Each row is a point on a landscape with many valleys, with its height.
A ball rolls from a point to the lowest of its 3 nearest points, and stops where none of them is lower. Distance is the straight distance between rows; heights are no part of it.
nat h=44.8: [-1.940, 0.931, -0.610, 1.654, 1.227, -0.296, 0.581, 2.482, 0.570]
besuk h=76.6: [1.522, -0.114, -0.273, -1.125, -0.333, 1.822, 0.187, 0.246, -0.392]
lezi h=27.0: [-1.606, -1.281, -3.973, 0.077, 0.038, -1.416, 5.102, -2.021, -0.739]
lota h=36.0: [-1.118, 1.725, 2.155, 0.650, 1.647, 0.845, -1.503, 3.378, 1.274]
fer h=71.3: [0.825, -1.028, 1.659, -0.658, 3.169, 0.761, -0.305, 4.262, 3.058]
vite h=17.6: [0.568, 0.344, 3.176, -3.192, -3.133, -2.224, -7.591, 0.354, -1.113]
deva h=63.7: [-0.067, 1.156, 4.991, -0.236, 2.488, 1.224, -3.531, 3.148, 2.977]
fudi h=7.4: [-2.986, 3.550, 5.395, 2.052, 0.792, 0.764, -4.915, 1.784, 1.467]
kopo h=53.1: [1.312, 0.027, 2.857, -0.422, 0.309, 2.207, -2.577, 2.380, 1.359]
Kirap h=61.5: [-0.612, 1.894, 5.728, -0.976, 0.212, -0.266, -7.076, 1.593, 1.769]
vizor h=46.3: [-3.587, 2.806, 3.139, 2.341, -2.127, 0.903, -2.464, -1.092, -1.563]
suvu h=32.0: [-2.373, 2.345, 2.452, 2.658, 0.339, 1.449, -2.127, 2.139, 0.373]
vasig h=45.4: [0.010, 0.811, 1.535, 0.122, -2.236, 1.240, -1.096, -1.936, -2.019]
napof h=58.4: [-3.253, 2.376, 3.989, 0.681, -4.540, -1.096, -4.110, -3.973, -2.515]
Num h=44.3: [2.418, -1.934, -2.513, -0.785, 1.591, 0.398, 1.572, 2.941, 1.538]
rize h=26.5: [-1.417, 3.234, 4.307, 1.112, -1.369, 0.134, -5.153, -0.417, -0.248]
fet h=34.2: [1.556, -2.090, -4.601, -2.242, 0.468, -0.356, 5.049, -1.748, -1.213]
kisef h=19.9: [-0.610, 2.485, 4.218, 0.080, -2.593, -1.240, -6.884, -0.725, -0.633]
fid h=21.5: [-3.942, 4.068, 4.482, 3.014, -0.731, 1.162, -4.099, 1.354, -0.111]
Tal h=21.0: [0.358, -1.792, -4.296, 2.665, 4.138, -3.897, 4.923, -3.449, 1.516]
giku h=36.2: [-5.415, 3.168, 1.241, 3.047, 0.003, 0.235, -0.890, 1.524, -0.507]
nuse h=67.1: [2.647, -0.872, 1.078, -0.787, 1.526, 1.506, -0.603, 3.012, 2.352]
zim h=29.8: [-2.071, -1.038, -2.435, -0.788, -1.002, -0.650, 4.333, -1.460, -1.646]
vozoz h=59.1: [0.983, 1.660, 4.938, -1.011, 0.146, -0.017, -5.516, 1.319, 1.495]
kimo h=36.9: [2.166, -1.878, -2.322, -1.843, -0.554, 1.920, 2.863, -1.480, -1.597]
Tuze h=30.3: [-0.697, -1.573, -3.389, -0.982, -0.257, 0.281, 4.791, -1.689, -1.142]
rar h=65.2: [2.580, -0.714, -0.136, -0.584, 0.645, 2.395, -0.500, 2.054, 1.256]
Fule h=49.7: [-2.754, 0.891, 0.571, 0.540, -2.943, 1.027, 1.472, -1.836, -2.023]
vuk h=31.7: [-0.683, -1.896, -3.596, 0.594, 0.917, -1.332, 3.616, -0.600, -0.449]
kof h=14.1: [0.685, -2.457, -4.277, 0.774, 2.703, -3.135, 4.222, -0.719, 1.273]
Gurob h=36.5: [5.153, -2.617, -3.499, -3.076, 1.109, 1.598, 2.897, 1.533, 0.416]
Mosef h=35.1: [3.630, -2.357, -4.447, -2.717, 0.336, 0.295, 4.428, -1.125, -1.440]
dosus h=33.5: [-0.826, -0.588, -1.496, -1.322, -2.345, 1.196, 4.265, -2.846, -2.362]
foso h=17.9: [3.356, -3.058, -4.337, -0.604, 3.772, -1.923, 3.127, 1.112, 2.895]
vum h=42.0: [2.977, 0.116, 1.282, -1.451, -2.050, 1.300, -2.194, -1.843, -1.498]
votu h=43.4: [0.572, -1.009, -2.669, -0.814, -0.593, 0.737, 2.781, -1.057, -1.755]
suz h=72.2: [4.295, -1.065, -0.840, -1.644, -1.015, 1.908, 0.477, 0.425, -0.611]
Pur h=35.6: [4.521, -3.399, -4.243, -2.564, 0.620, 1.200, 3.705, 0.408, -0.571]
nuna h=49.6: [-1.561, 1.047, 2.930, -0.097, -4.133, 0.946, -1.032, -4.176, -2.357]
kiti h=42.8: [-4.019, 0.838, -0.384, 2.318, -0.044, -0.547, 1.182, 0.880, -1.227]
busoz h=38.5: [0.858, 0.977, 2.339, -0.623, -2.679, 0.579, -3.613, -2.173, -1.078]
Soso h=30.1: [1.834, 0.517, 2.440, -1.406, -2.043, -0.178, -4.853, -1.037, -0.690]
nirid h=21.3: [-2.163, -0.724, -3.139, 1.989, 1.318, -2.338, 2.639, -0.426, 0.157]
Let h=40.9: [-1.486, 1.327, 1.282, 1.570, -0.920, 1.362, -0.643, 0.307, -0.523]
guf h=49.5: [1.001, 1.453, 3.145, 0.448, -0.708, 1.182, -3.783, 0.823, 1.118]
Ribu h=18.0: [-1.033, -1.184, -4.199, 1.939, 2.450, -4.144, 3.536, -2.094, 0.856]
Mudi h=14.6: [1.737, -2.605, -3.685, -0.021, 3.371, -2.391, 2.622, 1.916, 2.532]
tur h=25.0: [-0.478, -2.388, -4.454, 0.472, 1.016, -3.679, 5.985, -4.244, 0.078]
Rigub h=52.9: [-0.865, -0.084, -1.522, 1.175, 1.993, -1.451, 0.702, 2.793, 1.696]

Where does a ball stop that starts at each point below?
Num => kof
nirid => kof
vizor => fudi
Gurob => lezi
suz => lezi
Pur => lezi
dosus => lezi
nuna => Soso
